Points on a hilly landscape, in no order, each with its height.
A ball rolls from a point to the lowest of its 2 nearest points, and stops where none of them is lower. Distance is the straight distance between rows; heights are no part of it.
Rini: [  2 -19  22   1   7  -8   0 -23   1 -10   3   4  -1  -4   4   3   4  -1
  16  -4  12   6 -13  -9  -9  -1   8  -1  -9   4  22  26 -23   5  -6   9
 -17   0   5   2 -12   2   8  -3  -8  19  -2  -2   5 -18 -11  -7   5]  height 29.4
sabis: [  2  -8 -13  -5  -5  15  27  -8   0   2  12  12   7  -3   4   7  13   2
   0   2   3  -3   1   7   2   4  -3   4  -5  -3  16  12  -9  19 -19  -4
 -10   9  -3  27   4   6  -6 -10 -11  -2   4  -5 -11  -9  -2   7  -6]  height 66.5
Kad: [ 14   6  29 -11   5 -22 -18  13   6 -14  -8 -15  11  15 -16  -6  -7   0
  -5   9   0   1 -18  -3   0 -11  13  11 -16  18  -1   6   6  -1   5  -5
  -7  21  -1   2  -3 -14  15 -18  -8  17 -13 -16   0   9   4 -12  25]  height 32.7
vazi: [ -2  -6  14   3  -3   3   6  -7  -2   6   8  -1 -11  -8  -1   0   7 -14
  10  11  10  -9  13   2   5  -2  11  12  -2  -1   9  -5 -10   5  -3 -11
  -7   6  -1   9 -14  -4 -15   0  -1   8   7   3   4 -14 -20  -3  -4]  height 17.9
rimo: [ -4  13 -19  -7  -5  -7 -10  11  16   8  13  19   7   1  -7   8  -7 -15
 -12  14  15   0   2  13   7   3  -8 -27   5 -14  -2 -12 -20   8   3   9
   5 -22   6   0 -11   7  -2 -19   1 -20   0   3 -12  13   0  -2  -3]  height 19.7
Gimi: [  8 -15  -2   2  -2  -1   2  -8   6  -8  -3  25 -13 -20   2  -5  23   5
   7   5   7  -5 -13 -10 -11 -17  -3   6   7   1  18  18 -11 -24  -4  14
  -2  -9  -6  -2  -6  28   9 -13   0   5  -1  10   9  -7  -3   2  -9]  height 74.3
Vuz: [ -4 -17  19   1  18  -2  -1 -29 -21  13 -11   7  -3   4  18   0  -2  -9
   0 -23 -13   3  18 -20   8   4   0  -5 -12   3  -4  12   2  -2   0   4
   0   0  12  -1   9  -9   9  13  -6   7   4 -30   9 -12   9  -3   4]  height 55.9
pezen: [ -1   1  -9  14  -6  -2   3  28   7  -2   4  -7   6  -6 -14   9  -2  -5
   2  13   1  13  14   3  -3  18   9 -23   1 -16  -4 -14   2  11   4  -5
  -2  -3  -6  -5  -7  10  -3   0  15 -10  -3   8  -8   7  -1  15 -21]  height 32.9
razeg: [ -2 -11   0  -3   5   7  13 -10  12   0  11  12   4 -12  15  12   5   6
   3  -1   7  -9 -12  14   5  -6  -4   7  -3  -5  15   7 -24   2 -11   9
 -17   1  -2  10  -8   7  -5 -12 -10   1  -4   2 -14  -8  -4  -7   6]  height 63.9
Telot: [ -5  16   4  -9   0  -9  -8   9   2   7   6   5  -2  -1   3 -10  -2 -17
  -4  12  11  -8 -13  15   5 -12  -9   3   7  -4   2 -18 -12  -3   5   5
   3 -14   5  -6 -11 -12  -7 -12   6 -11  18  12  -1   4 -15 -10   0]  height 31.1
Feb: [ -6   1   4  -6   5   3  16 -20   0  -3   0  -1  11   4   6   4  -5  13
   7  -5   0  -1 -20   2  -6   1  -3  15   0   3  12  12 -13  14 -14   5
 -16   7   7  14  -1  -4   6  -7 -11  10  -9  -1 -14 -13   5 -10  11]  height 61.4
sefe: [ 10 -17   6   9  14   7  13  -6   0  -3   5  14   6  -2   8  16   3  -5
  -6 -19  -4   3   4  -1  -1  11   4  -8 -15  -9  11  11   5  14  -6   0
 -20  12 -11   3   9   7   0   9  -6  -9  10 -14 -20   1  10   8 -12]  height 16.0
lebu: [-11  22 -12  -3 -10  -7   5   7   1  -9   0 -18   9   8   6  -8   3  18
   3 -11  -3  17 -31   2 -22   8  -1  -7  15  -8  -8  -3  -1  -5   5  16
   5  -4   6 -13  -1  -1   0   0  11   3  -2  25  -1  -4 -12   6   2]  height 63.8
lilom: [  0  -5  -1   1   0  -8  -6  -4   9  -4   9  19 -14 -24  -3  -6  13  -3
   3   6  20  -7 -12   0  -6 -17   0   5  11  -9   9  -1 -18 -18   9  12
 -11  -6  -8 -16 -18  20  -2 -14   7   1   0  23   3  -3 -19  -4 -12]  height 76.3
lerol: [ 11   6   2   7   8   9   5  17  -3  -1  -6  -4  -3 -11   7   6  -2  10
 -13  -8 -15  -6  -2  14   3  -4   6  17  -3  -7 -18 -13  22 -13   5  -2
  -6  13 -30 -18  13  12  -7  -4   7  -6   5   6  -9  14   9   7   5]  height 64.2
Penid: [  6  14 -15   4 -16  16  14   8  14   6   7  10   0  -4 -11   3   5  22
  -4  18   2 -15  14  12   9 -13   4  19   0   6  -5 -10   6   2 -17  -9
  -1   4 -14  18   5  -1  -5 -16   1  -4  -6  13  -9  11   3  -2   3]  height 22.9
Tiper: [ -8   6  19   5  -8  -2 -13  -3  -5  12  -1 -22  -8   1   3  -9  -7 -15
   8  10   8  -9  18  -3  11   4   5   4  11   7  -6 -19   4   4  10 -17
   7   2  12  -3 -14 -23 -14  19   4   4   7  -2  19  -2 -14 -12  -4]  height 38.6
fogo: [ -9 -11  31  -2  11  -3  -6 -20 -11  16  -6   6 -13   7  17  -6   0 -22
   4  -6   3  -2  22 -10  13  -4  -1   0  -4  -3  -3   0  -3   4  -2  -5
   0  -5   9   0   0 -22   4   4  -2   6  16 -27  17 -11  -4  -4   0]  height 59.0
tekin: [  8  -4  11  -5  11  -1   0 -12  -5  -6 -15   5  -9  -5  11  -4   7  -4
  -5  -9  -9   0 -20  -4 -11 -14  -4   9   3   5   0  13  -1 -21   8  11
   5  -3  -5 -21   2   6   7  -1   5  10   5   2   6  -8  -1   3   5]  height 51.5
Rap: [  3 -16 -15   7  -4  12  -1   1  -9  -7  -6   2  -4   3 -10  -1   2  17
  -1 -10 -13   7  19 -20   0   1   3  -4   4  10  -6  13  12 -16   1   0
  11   1  -5  -2  17  20   9  10  -9   3 -20  -5   6   0  19   6   0]  height 41.8
sazin: [ -6   5  -8  -6 -12   1 -11 -16 -13   9  -4   2  -4  16  -7 -17   2   0
   5  13   2  -2  23 -19   8  -8  -6   7   8  17  -5   7   1  -1 -13 -10
  20  -4  24  22   5 -19   9   9  -5   8  -3  -6  20  -2  -5   3  -1]  height 44.4
peza: [  3   4 -20  -5 -10  -1 -13  19   8  -9  -4  -6   8  11 -25  -4   2  16
 -15  20 -10  13  11 -14  -4  -8   1  -7   2   9  -4   6  13   1 -10  -3
  13   5   6  13  14 -15  13  -3  -2  11 -13  -3   1   4   7   6  11]  height 23.4
vik: [ -6  -3   4   4  -2  -7  -6  -1  -4  -6  -2 -15   6  14 -16  -7  -6  -3
   6   2   1  14   1 -23 -14  15  10  -9   1   3   9  19   6  14  -1 -10
  15   8  11   3   3  -7   6  18  -6  12  -1  -4  15  -5  -4   8  -5]  height 19.0
ruvig: [ -2  12 -25 -11 -11  -5 -12  16   4  11  -1  20   1   8 -19 -12  -1  -5
  -9  25   4   7   8  -3  10  -5  -9 -24  12   1  -6  -8  -5   2  -2   3
  15 -17   9   7  -7  -2   8  -4   2 -19  -1   3   4   9   0   3  -6]  height 11.4
vov: [ -4  15 -24 -14  -7  -2   3   8  10  -1   3   4   6   6   3   1  -6   8
 -13  -1 -15   5 -11  14   0   0 -12  -6   6  -7 -13  -2  -1   0   2  16
   5 -11   1  -3   7   2   2  -6   1 -12  -7   7 -13  11   8   0   7]  height 67.5
tif: [ -4 -15   7  -4  18  -7  -4 -10   0  -8 -11  -4   2   5  -2  17 -16   5
  -7 -25 -16  -5  -3   1  11   7   8  -6 -15   3  -8  19   4   5  16  11
  -6  -4  -5  -9  11   4  15  -1  -9  -2 -14 -34 -22   7  25  -4  10]  height 31.0
Bunu: [ -1  -9  -2   7  -6  12   8  -2 -11   8   6   6 -13 -13   7   0  12 -11
  12   1   3  -8  14   2   4  -2   1   1   3   1   4  -2   4  -6  -3  -9
  10  -2   1   6   2   5  -9  11   2  -9  11  -2  15  -9  -5   7 -20]  height 25.3
vefol: [ -1   5  13  -5  10   2  13   6   1   7   3   0   2   1  20  13  -7 -13
  -7 -12  -2 -11  -6  22   7   7 -12   7  -7 -11  -3 -19   9   8   6  -2
 -12   0  -2   2   0 -11 -10   1   0 -14  17  -6 -16   3  10  -4   2]  height 64.9
Fam: [  7  -2 -15   6   2  12  23  -2  -2 -11   4   7   6  -6  14   3  13  16
   3 -21  -7   5 -26  10 -15  -1   2   6   4  -4  11  16   1   1 -13  16
  -8   5  -9  -2  10  17   0  -1  -5  -2  -5  12  -9 -10   0  13  -5]  height 70.7
nefe: [ -3   4  -8 -15   0  -5 -15 -10  -2   2  -8  18   3  -1   1  -9  -1  -2
   0   6   0   0 -23  -2  -3 -18 -14  -2   3  14   4  21 -19 -16   5  20
  17 -17  13   1  -5   4  13 -19  -6   9  -8  -2   0   5   3  -3  15]  height 81.5
Kuvep: [-17   1 -11   9 -18  -3  -9  12  -5  -1   3 -20   3   4  -3   2  -5   1
   7  -4   0  11   7  -2 -11  23   3 -21  12  -6  -6 -12   8  10  15  -4
  15 -13  20 -10  -6  -4   3  20   7 -11   5   3  11   0  -3   7 -16]  height 36.0
Bizi: [ -9   8 -16   5 -19  -3  -5   9   7  -3   6 -27   1   5 -13  -3  -7  22
   0  -2   0   8   9 -10  -4  -2   2   1  12   5  -9 -13  12 -11  -2  -7
  11   2   8  -4   3  -6   4   4  11   1 -10  15   4  -1  -5  -3   5]  height 49.5
nulus: [  1   3   6  -5   4   4   7 -10  -1 -10  -3  -3   7  -2   4 -10   3  14
   7   7  -3  -4 -26   4  -8 -21   3  23   4  15  12  12 -12  -9  -9   8
  -8   6  -2  10   3  -3  11 -15  -4  14 -12  12   1  -5   0  -8  12]  height 59.1
febin: [ -7  11   6   4 -11 -13 -17  12  -2   0   3 -20   3   9 -10 -14  -8  -9
   0  11   7   5   7  -6  -5  12   5 -12  12   1  -1 -15   2  11  15 -11
  17  -7  14  -7  -8 -18  -1  16   5  -4   8   3  17  -2 -11  -5 -11]  height 39.3
luz: [  7 -21  -3  16   8   5   2 -24  -4 -11   1   3  -4 -13  13  13   3   7
   7 -24   8  -1   1  -9  -8   5   3  -3  -4   6  11  21 -16  -8   2  13
 -11  -6  -5 -15  -4  24   1  17  -2   3 -15   6  -2 -10   5  -5  -8]  height 57.9
kabu: [  5  -7 -13   4  11  -4  -5   7  10   0   9  11  -1 -17   2  10  -1  -2
  -7 -11  13   5   1   7  -3   9   2 -19  -3 -21   2  -2 -18  -5   5  14
 -13 -13  -6 -14  -7  30  -6  -7   4 -11  -9  12 -13   3   3   3 -16]  height 18.6
fur: [  5  -8  -9   1  -7  11  31  -8 -13   1  11   8   4  -1  12   4  17   0
   6 -13  -6   8 -12  10 -12  10   3   2  -3  -7  15  13   1  17  -8   1
  -7  12   2  12   7   1  -4   9  -4  -6  12  -1   0 -14  -4  13  -9]  height 68.6
zufup: [  2  -1   2  -9  12   9   5  -7  19   5  -2  27  -6 -11  25   5  13  -1
  -9   7  -1 -17 -13  15  11 -20 -16  12   6  -8   6   2 -14 -20  -8   6
  -5  -9  -7   4  -3   4  -4 -22  -4  -4   3   1 -10  10  -2  -3   7]  height 66.9
virel: [ -5  10  -5   2 -18   5  19   8  -3  -3  10 -23  11   9  -2   4   2   5
  11  -4  -5  11  -5   6 -11  28   7   0  -1  -6   1  -1   7  31  -2  -9
  -6  11  10  10   2 -10  -9  10   2   2  12   2  -1  -9 -11   3  -4]  height 28.7
mubur: [ 11   6 -12  -3   7  17   8   5   0  -2 -10   4   0  -3  14   1   0  18
 -16  -6 -20 -11  -4   6   4 -15  -2  22  -2   2  -9   1  15 -13  -5  -4
   0   9 -21   1  23   7  -2  -8  -2 -10  -6  -1  -4  11  19   5   6]  height 67.1
nimes: [  7 -15   6   0  18  -8   5  -5  -6  -3   0   4   5   3   8  15  -9  -8
  -9 -31  -4   5   2   2   3  18   2 -19 -16  -6  -2   6   0   9   9  12
 -11  -1  -2  -5  -1  14  -1   7  -6 -14   3 -24 -18   0  17   4  -2]  height 23.9
nefi: [  7  -3 -25   2   2  -5  -1   8  -1  -3   2  14  -1 -13   1   6   4   6
  -7 -14  -3  14  -4  -2  -7  10  -4 -20   5 -14 -10   6  -2 -11  12  22
   3 -13  -4 -22   1  32  -2   0  10 -17  -9  10  -6   8   7  15 -20]  height 25.6
Sefir: [  9   7   3 -11  -5  -6 -15   9   6 -12  -1 -12  16  16 -19  -9  -4  15
  -9  21  -7   6  -8  -8  -3 -14   3   8  -3  18  -2   7   6   4  -7  -7
  -1  13  10  17   7 -19  15 -14  -2  20 -12  -6   0   4   8 -12  24]  height 28.3
lomi: [  6  -7  -9  -2   6   9   1  -7 -10  -3 -13  11   3   5  -7  -5   6   9
  -1  -2 -14   3  -7 -13 -13 -14  -2   7  -1  14   5  25   5 -15  -7   4
   9   2  -2   2  16   6  14  -3 -14  12 -11  -7   8   1  20  11   6]  height 45.6
nesan: [ -4  -3 -12   1 -11   6   8 -18   1   3   8   1  -4  -8  -1  -2   8  17
  15   9   9 -10   0  -1  -2 -15   4  21  10  20   5  12 -17 -18 -11   4
  -2   3   8  14 -12   9   2  -9  -5   7 -17  16  11  -9  -5 -10  11]  height 56.3
fuvi: [  3 -14   6   6   9   9   8 -22 -24   5  -4  13  -7  -2  22  -4  10  -9
   4 -23  -9   0   9 -18  -4   6  -1   0  -3   8   4  17  10  -6  -1   3
  10   2   3   0  15   2   4  24   2   1   9 -13  14  -7   7  11 -17]  height 52.3
laso: [  0  -1  14 -12   7  -2   8   1 -10   1  -6  18  -1  14   2 -12   7 -24
   1   4   1   3  -9  -2  -2   1  -8  -7  -5  -5  12   8   3  14 -12  -4
   5   3   5  10  10 -16   0  -5  -5  -2  27 -17   1   2  -2  11  -5]  height 46.0
tuvo: [ 10  13   5   4  -1   0   4  27   9   6   0   0   0 -11   1   1  -4  -3
  -8   7  -1  -6  -3  23   1   1   4  10  -8 -15 -11 -24  10   0   7  -6
 -12   8 -26 -13  -2   6 -12 -14  18  -3  18  16 -14  15  -2  10  -1]  height 61.0
Sogo: [  7  -3  14   1   8   2  -2  16  -2   5  -3  12  -2   7  -7   0   2 -29
  -9   4  -2   4  11   6   3  11  -2 -13  -9  -9   5 -12   9  13   2 -13
   0  -3  -2   4   4  -9  -7  -6  -2 -12  27 -21  -4   7   5   9 -12]  height 49.7
dizas: [  0 -17   9   8   0   0   9 -25  -5  -3   7  -9  -5 -11  -3  -3   3   4
  16   3  13   4   3  -7   0   2  18  11  -9   6  15   9 -20   5  -4  -5
 -17  13  -3   8 -14   2  -6   4  -7  21  -6   3   9 -20 -16 -14   6]  height 24.5
liku: [  2  14  -9   4 -11  -9  -7  31  14   0   4 -10  10  -5 -22  -1  -7   6
  -7  23   3  11   8  -1  -3  11   8 -14   9 -10 -13 -18   7   5   8  -3
  -4   4  -6 -12 -18  -1  -5  -8  20  -8  -5  15 -10  13 -14   7  -3]  height 37.4
Sof: [ -5  17   8  -8   0   3   1  -4  -4  12  -8   2 -11   3  15 -12   5 -10
   1   9   1  -8  -7  15   6 -21  -8  23   8   9  -8 -13  -5 -11  -7   1
  10  -5  11   3  -5 -24  -8  -4   9  -4  15   7   8  -3 -16  -7  11]  height 36.3
guk: [  1   0   8   0  -6   4  14   6  -1   4  14  -5   4   0  -7   2   4 -13
   7   8   9   2   2  13   0  16   8  -2  -7  -6   6  -8  -1  24  -1 -13
  -5  10   4  12  -4 -14 -12   4  -5   0  17   3   0  -8 -13   6 -16]  height 24.1
Visi: [  4  -7   5  -2  10  -9 -21  -3   7   4  -3  15  -7  -1 -13  -1  -4 -17
   2  12   8  -6  12  -9  16  -8  -1 -17   1   0   3  -4 -10  -3   0   0
   0 -17  -5  -4 -10   6  -1 -12  -7  -2  -7 -20   6   4  -1  -4   3]  height 30.8
dapo: [  1  19 -15   0 -15   7  -2  16  10  10   5 -12  -2   2 -10  -9   3  12
   1  16   5  -8   9   3   5 -15   0   6   7   5  -8 -22  14   2  -4 -11
  10   2   3   7  -1 -12  -2  -6  14 -12   1  21   1  12 -11  -5   3]  height 45.9
Momaz: [-12  14  -7 -10  -5  -6  -2  -2  10  10  13  10   2   0   5   2  -3 -12
  -1  13  19  -8  -8  17  11  -4 -14  -7   6  -6   6 -11 -29  12  -3   8
   2 -15  13   7 -18  -1 -10  -8   2 -12   0   9  -9   5 -10 -10  -2]  height 25.8
linu: [-15   9 -29   1 -20   4  -2  14   8  -4   9 -23   4  -3  -2  10 -12  28
  -7  -4  -8  12  16   5   0   8  -7  -7   2  -5 -18 -20  10  -4  -5  -3
   8 -11   3   1   7   1   0   5  12 -14 -11   6  -8   4   6  -2   5]  height 52.7
sipe: [ 11   4  36   1  17 -12   9   9   0  -4  -8  -1  13  21  -8   1  -8 -17
   0   0   1   4  -8   3  -7  12  11   3 -16  -8   1  -2  22  11  -2 -17
 -10  23 -15   5   0 -14  -2   2  -5   9  18 -13  -5   2  -3   6   6]  height 54.9
Dun: [-17   4 -12   1 -10  -1   9   7 -13   1   6 -16   2   9  10  -1   5  -2
  12 -11  -1  10 -11   8 -15  27  -3 -14  11  -3  -1   2   7  22   9  -2
   8  -9  25  -1   6 -15  -4  18   5 -10  15   5   7  -9  -3  10 -14]  height 32.6
voga: [ -3  12  -3  -8  -5  11   0  -7  -4  13  -6   4  -2  14   6 -14   6  -8
  -2  16  -3 -16  13   2  14 -10 -12  15   3  17  -6  -2  -1   4 -14 -10
  13   0  14  23   7 -26   0   0   4  -1   9  -7  13   5  -2  -1   7]  height 41.0
fesi: [  5   4   1   1   5  -6 -12  24   9  10   0   5  -9 -13  -8  -2  -3 -15
 -10  11   9  -5  10  11  12  -5   1   1   1 -16  -6 -30   2  -6  15  -7
  -8  -2 -18 -14  -8   5 -14 -12   7 -13  14   8  -3  14  -9   1  -9]  height 57.8
kig: [  1   4   1 -10   4  12  17  -3   6  12   7  11  -1  -8  30  11   7  -6
 -11  -1   4 -22  -2  26  20  -5 -16  16   0 -10  -1 -10  -3   7  -5   0
  -4  -4  -1   9  -1  -7  -9 -11  -2 -12  12  -5 -11   8   5  -3   4]  height 67.7
foz: [ -3  19 -14  -9 -12 -11 -18  26  13   9  14 -13   2  -2 -17  -8 -11   2
  -7  14   3   3   3   9   5  -3   0  -8  13  -8 -18 -30   6   6  11   2
   1 -13   6  -9 -12 -11   0  -3  19 -14  -1  18  -2  14 -17  -8   0]  height 41.5
giga: [-12  -8 -16  10 -15   2   3 -15  -2  -1   8  -8  -4  -2 -13   2  -1  15
  16   3  11  -8  20 -16  -1   3   7   4   9  10   8   7 -10  -2  -8  -6
   7  -1   7  12 -11  10   2   2  -8   4 -21  12   8  -7  -2 -10  -3]  height 53.6
Fiti: [  2 -10 -11  22  -2   9  -3  -6  -7  -3   1 -14  -6  -3  -3   8  -8   5
   4 -13  -8   0  32 -14   7  13   7  -7   1  -4  -5  -5   9  -7   0 -10
   5  -2  -7   0   6  17  -5  22  -2  -5 -12  -3   2   4  15   0 -11]  height 36.8
tafup: [ 10  -3  25  -4  13  -7   2   8  -9  -5 -19  -6   2  12  -2  -7  -9 -12
  -6 -11 -16   4  -9  -4  -4   4   6  13 -13   0  -8   8  26  -3   7  -7
   5  16 -11  -9  10  -9   9   5  -7  13   9 -16   1   2   5   3   8]  height 51.9
bigi: [ -1  11  -6 -15  -3  -1   3   1  -8  -2  -5   2  10  21  -7 -10   0  -5
  -2   8  -6   6  -7  -2  -4   4 -12  -7  -2   6   6   7  -4  15 -10   2
  10   1  11  17  16 -21   7   0  -3   5   8  -4  -5   2   5   9   6]  height 42.7
Lol: [ -4  -2  12  -3  -1 -11 -18  -5  16   3   3   7 -10 -11  -6  -5   6  -2
   9  23  22 -11  -7  -3   1 -21  -2  10   6   1   6  -5 -20 -13   7   1
  -8  -9  -2  -6 -25   2   2 -24   7  10  -4  12  11  -4 -20 -15   2]  height 78.2
Feg: [  7 -15   9  12  20   0  -2 -22 -11 -10 -10   2  -3  -9  20   8  -2   9
   3 -26  -8   7 -15  -5  -8  -5   4   6  -5   9  -1  15  -2 -19  10  13
 -11   4  -7 -18   0  13  10   9  -6  11 -11  -4   1  -7  12  -9   8]  height 54.8
mumuk: [ -2   2  29   7   7  -5 -10 -15  -3  15 -12 -23  -8   7   9  -5 -11  -9
   4   0   0  -8  23  -8  16  -3   7  18  -4  10 -15 -14  14   0   1 -15
   1  12   2  -1  -4 -24  -8  10   1  15  -3 -11  14  -3  -2 -13  15]  height 33.8
kadir: [ -8   5 -16   5  -5   0   1   9   2  -3  10 -12   4 -12  12  13 -16  22
  -1 -13  -2  -3  13  11   5   8  -1   1  -1 -12 -11 -17  -3  -3   6   8
 -13  -4  -8 -11   0  17  -8   5   9 -12 -16  15 -15   8   6  -6   2]  height 56.5
lan: [ -2  -1  30   3   8  -5 -12  -9  -3   2  -9 -10  -7   7  -4 -12  -4  -9
   4  10  10  -4   6 -20   5  -7   6  10  -5  13  -9   0   5  -4   5 -10
   1   8  -1  -2  -9 -12   1   0   0  24   0  -7  18  -9  -8  -6  13]  height 28.8
ganev: [ 13   0  -7   8  -2  18   3  12  13   1   2   8   5  -1 -18   7   3   6
  -5  20  -1 -10  17   0  12  -4   9   3  -9   0   1  -4   7   4 -15 -13
  -5  14 -21  14   9   7  -4 -13  -4   0  -9  -1  -6  11  12  10  -2]  height 15.4
Pab: [ -1  -1   1   7  14   3   1  -8  -4   1   2  -6  -9 -18  21   8  -9   5
  -2 -21   1  -6   0   9   4  -4   2   4  -3  -8  -5 -10  -7 -16  15  12
  -6  -4  -8 -23  -9  15 -12  14   7  -7  -1  14  -6  -2   3 -10  -2]  height 60.4
masu: [-16  -4  -6 -11   2  -9 -10  -3  -3  -8 -12 -15   1  16 -11   8 -13   6
  -7 -15 -16   9  -7  -4   6   5  -3  -5  -4   6  -8  14   5  -4  12   7
  12  -6   8  -8  18  -7  16  11  -5   4 -11 -26 -10   0  12  -6   9]  height 36.1
Zazaz: [  8 -21  11  15  16  -2  -5 -16  -2  -7  -2   4  -9 -17  20  18   2 -10
   0 -30   4  -1   8  -1   5   9   3  -6 -12  -8   5   0  -7 -13  11   8
 -19  -3 -10 -27  -9  21  -7  17   4  -4   0  -6  -7  -1   1  -9  -4]  height 61.3
rosu: [  5  -6   2   7   1   2 -13  21  -1  10   1   4 -10 -12  -2  -1   0 -23
  -7   4  -4   0  17   9  12   3   1 -15   4  -9  -9 -20  17  -1  18 -13
   6  -8  -8 -14   2   4 -11   7   4 -17  16 -16   4  13   0   2 -21]  height 53.8
Sapa: [  1  20 -12 -14  -6   4  -3   2  16   1   4   1   9   7   4   4  -9  11
 -15  14 -10  -9  -2  17  13 -11 -14   4  -3   3 -15 -10  -2   6  -6   2
   3  -5  -1  14   0 -12  -5 -12   2  -5  -8   7 -20  13   7 -16  16]  height 69.9
Zipu: [  1   0  20   0   4  -4  -9 -11  -5   3  -7  -7   5   7 -14 -12   1  -2
   4  13   3   5  -1 -25 -13   0   8   5  -7  11   9  22   9   6  -2 -13
   7  16   3   6   7 -20   4   8  -7  25  -2  -9  21  -6  -3   5   7]  height 23.5
dunu: [-14  23 -23  -8 -16   4  13  -4   2  -4   2  -9   9  11  15  -4   2  17
   0 -11 -10   6 -29  13 -13   4 -12   1  11  -2  -4  -3   3   2  -9  13
   8  -6  10   4  14  -3   6   0   4  -8  -2  14  -8  -2   1   4   8]  height 65.5
zare: [ -2  -2  14 -14   7 -11 -21 -11   8  -2 -10  21 -10  -4   3 -15   6 -15
  -1  17  13  -2 -15   1   1 -21 -10  -5   7   3   8   3 -16 -14   0  13
   7 -17   4  -9  -9   0   3 -21   1  12   3  -3  13  -4 -10  -7  12]  height 80.0
vem: [-11  -6 -11   6 -10  -2 -11 -13 -14   3   2  -6  -3  11  -9   0  -5  -4
   7  -2  -1   7  29 -21   7  12  -7 -16   7   7   1   1  -4   4  -2  -6
  15  -9  20  16   3  -3   6  20  -9   0 -11 -10  16   0   6  -1  -8]  height 47.7
Kopap: [  4  -4  -9  11   0   3   6  11  11   3  12   8  -3 -12  -7  16  -1  -3
  -2   1  12  -6  12  10   7   7   2  -8  -6 -16   4 -13 -14  13  -1  -3
 -16  -5 -13   0 -10  19 -12  -5   3  -9   1   9 -16   9   1   0 -14]  height 26.1
sagu: [  5   6   0  -3   3  13  -7   6   2  -2  -6  -3   8   3  -2   2  -7  14
 -13  11 -14 -10  -2   8  10 -18  -2  19  -7   6 -12  -7  12  -7  -6  -3
  -4   7 -18   5   9  -5   2 -12  -2   2 -11  -5  -8   8  13 -11  20]  height 69.6
Pofur: [ -3  -9  -7  18  -7  14  13  -3 -10   6   5 -17 -10 -12  12   7  -1   2
  13 -16  -6  -4  18   5   2  12   5   3   3  -2  -3  -5  18   2   4 -12
   4   3   5   1   9   4 -15  24   6 -14   6   3   7  -2   3   3 -18]  height 31.2
gek: [  9 -14 -12   3  -2  11  18  -8  -3  -7   1  20  -5 -16   7  -1  22  12
   4  -7   0  -4 -21   2  -8 -18   2  17   3   5  16  25  -6 -11 -10  10
  -6  10  -9   5   6  20   1  -5  -9   3  -5  11   3  -8  -2   7  -3]  height 72.4
Sebuk: [ 11 -15   8  13  10   9   6   3   7  -4   4  11   2  -9  -7  18   4  -1
   2   1   3  -6  15  -2   8   4  11  -5 -15  -8   9   4   2  11 -17 -12
 -23  16 -26  16   7  13  -8  -6 -10  -1  -5  -9 -15   7  14   8  -5]  height 5.3
kipu: [ -4 -10  -6  11 -10  -4 -17  -8   0  -3   4  -1  -2   5 -29  -1   1   0
  14  12  15   1  23 -30   2   4   3 -19   9   8   5   8 -10  -4   1  -7
   9  -8   9   8 -14   9   7   6  -8  11 -22  -1  16  -5   2  -4  -7]  height 50.8
vip: [ 10 -13  19  -1  10 -17 -11  -3   8 -21   2   2   4 -11  -7   5  -1  -1
  15  -1  10   9 -25  -6 -11   3   5 -14 -12  -1  18  11 -19  -2   2  11
 -19  -3  -8  -8 -11  18   9 -13  -1  11  -7   2  -3  -3  -3  -7   1]  height 29.6
tilog: [ 12  -8   3  -5  10   2  -1  -3 -14  -4 -21  -1  -6   2   1 -10   4  -2
  -6 -12 -19   1 -15 -10  -8  -5  -3   9  -3  11  -3  18  21 -18  10   4
  15   4 -11 -17  19   3   9   4  -5  13   2  -9   9   0  10  12   2]  height 48.7
sim: [ -4   6 -26  -8 -18  -8 -15   8   1  -1  -2   9   2  14 -28  -8   2   9
  -6  19   2  14  13 -17  -5  -7  -6 -17  15  11  -4   8   2   0  -8   0
  22  -9  19  10   1  -4  19   4  -4  -4 -10   3   9   0   0   5   5]  height 18.2
rad: [  5  10  22   7   1  -5   5  22   3  -9  -4 -21  11  13  -6   0  -6  -2
  -1   1  -9   6  -1   7 -11  21  10   3  -6  -7  -7 -13  27  11   8 -17
  -3  26 -10  -9   0 -12  -5   9   4   7  11   2  -3   2  -4   9   2]  height 57.6
Sif: [  6  -5  13   0  11 -14 -14   4   6  -5   1  -3   1   1 -16   3  -8  -6
   7   6  10   3  -8  -4  -2   4   7 -10  -9  -3   5  -1 -12   4   4  -4
  -8   0  -8  -3 -12   6  -1 -11  -7   9  -6  -4  -3  -3   2  -6   6]  height 24.7
Feto: [ -6  19   3  -1   0  -6   7  11  -1  -3   1 -12   1  -3   6  -6  -4   3
   3 -12   6   0 -26  14 -13   2   3   7   8  -5 -10 -14   4  -2  12   7
  -4   2  -6 -23  -3   3  -8  -1  14  -3   9  29  -1  -4 -12   2  -1]  height 61.8
sukev: [  3  -6  -9  -3   3   8  14 -18 -17   1  -9  18  -8   2  13   0  12  12
   6 -20 -11   1   4 -16  -7  -2  -9  -2   3  10  10  26  -3 -10  -9  11
  12  -6  15  10  17  10  10  14 -13   4  -8  -4   9  -9   9  14  -8]  height 48.9
Dut: [ -7  -1  30  -5   9   1   8  -3  -7   8  -4   6  -8   4  24   2   1 -22
   0  -9   0  -9   2  11   7   5  -4  12  -7  -6  -1 -14   6   2   2  -4
  -6   2   7  -4  -2 -22  -8   6   1  -3  27 -14   1  -8  -2  -3   0]  height 62.1
mamat: [ -5  15  14  10  -4  -4   4  18  -1  -5  -2 -29   7   2   0  -5  -8   6
   7  -3   5   3 -14   7 -10  15  10   4   2  -5  -4 -17  19   5  17  -7
   2  17  -3 -16 -10  -2  -7  10  15  -1  10  21   4  -1 -17   4   1]  height 59.8
vos: [-11   5 -15 -18  -5 -11  -1  -5  -6  -6  -5  -4  12  26 -12  -2  -7   0
  -8  -1 -12  19   1  -9  -3   9 -13 -19   0   8   3  10  -1   7  -4  11
  14  -8  25   7  14 -13  18  10  -5   3  -5 -18  -6  -4  10   4   9]  height 39.7

For each start below, name the point where the ball stops.
mubur -> Sebuk
lilom -> ruvig
zufup -> ruvig
vem -> ruvig
bigi -> Sebuk

Call two points neighbours if one is among the 2 nearest of the other. Go from one point of each pair to the other, from neighbour to neighbour, staying as low as possible. Name the highest point that can't be avoided.
vik, vazi -> febin
vazi, kabu -> Zazaz
vazi, Sif -> vip
kabu, Sebuk -> dapo
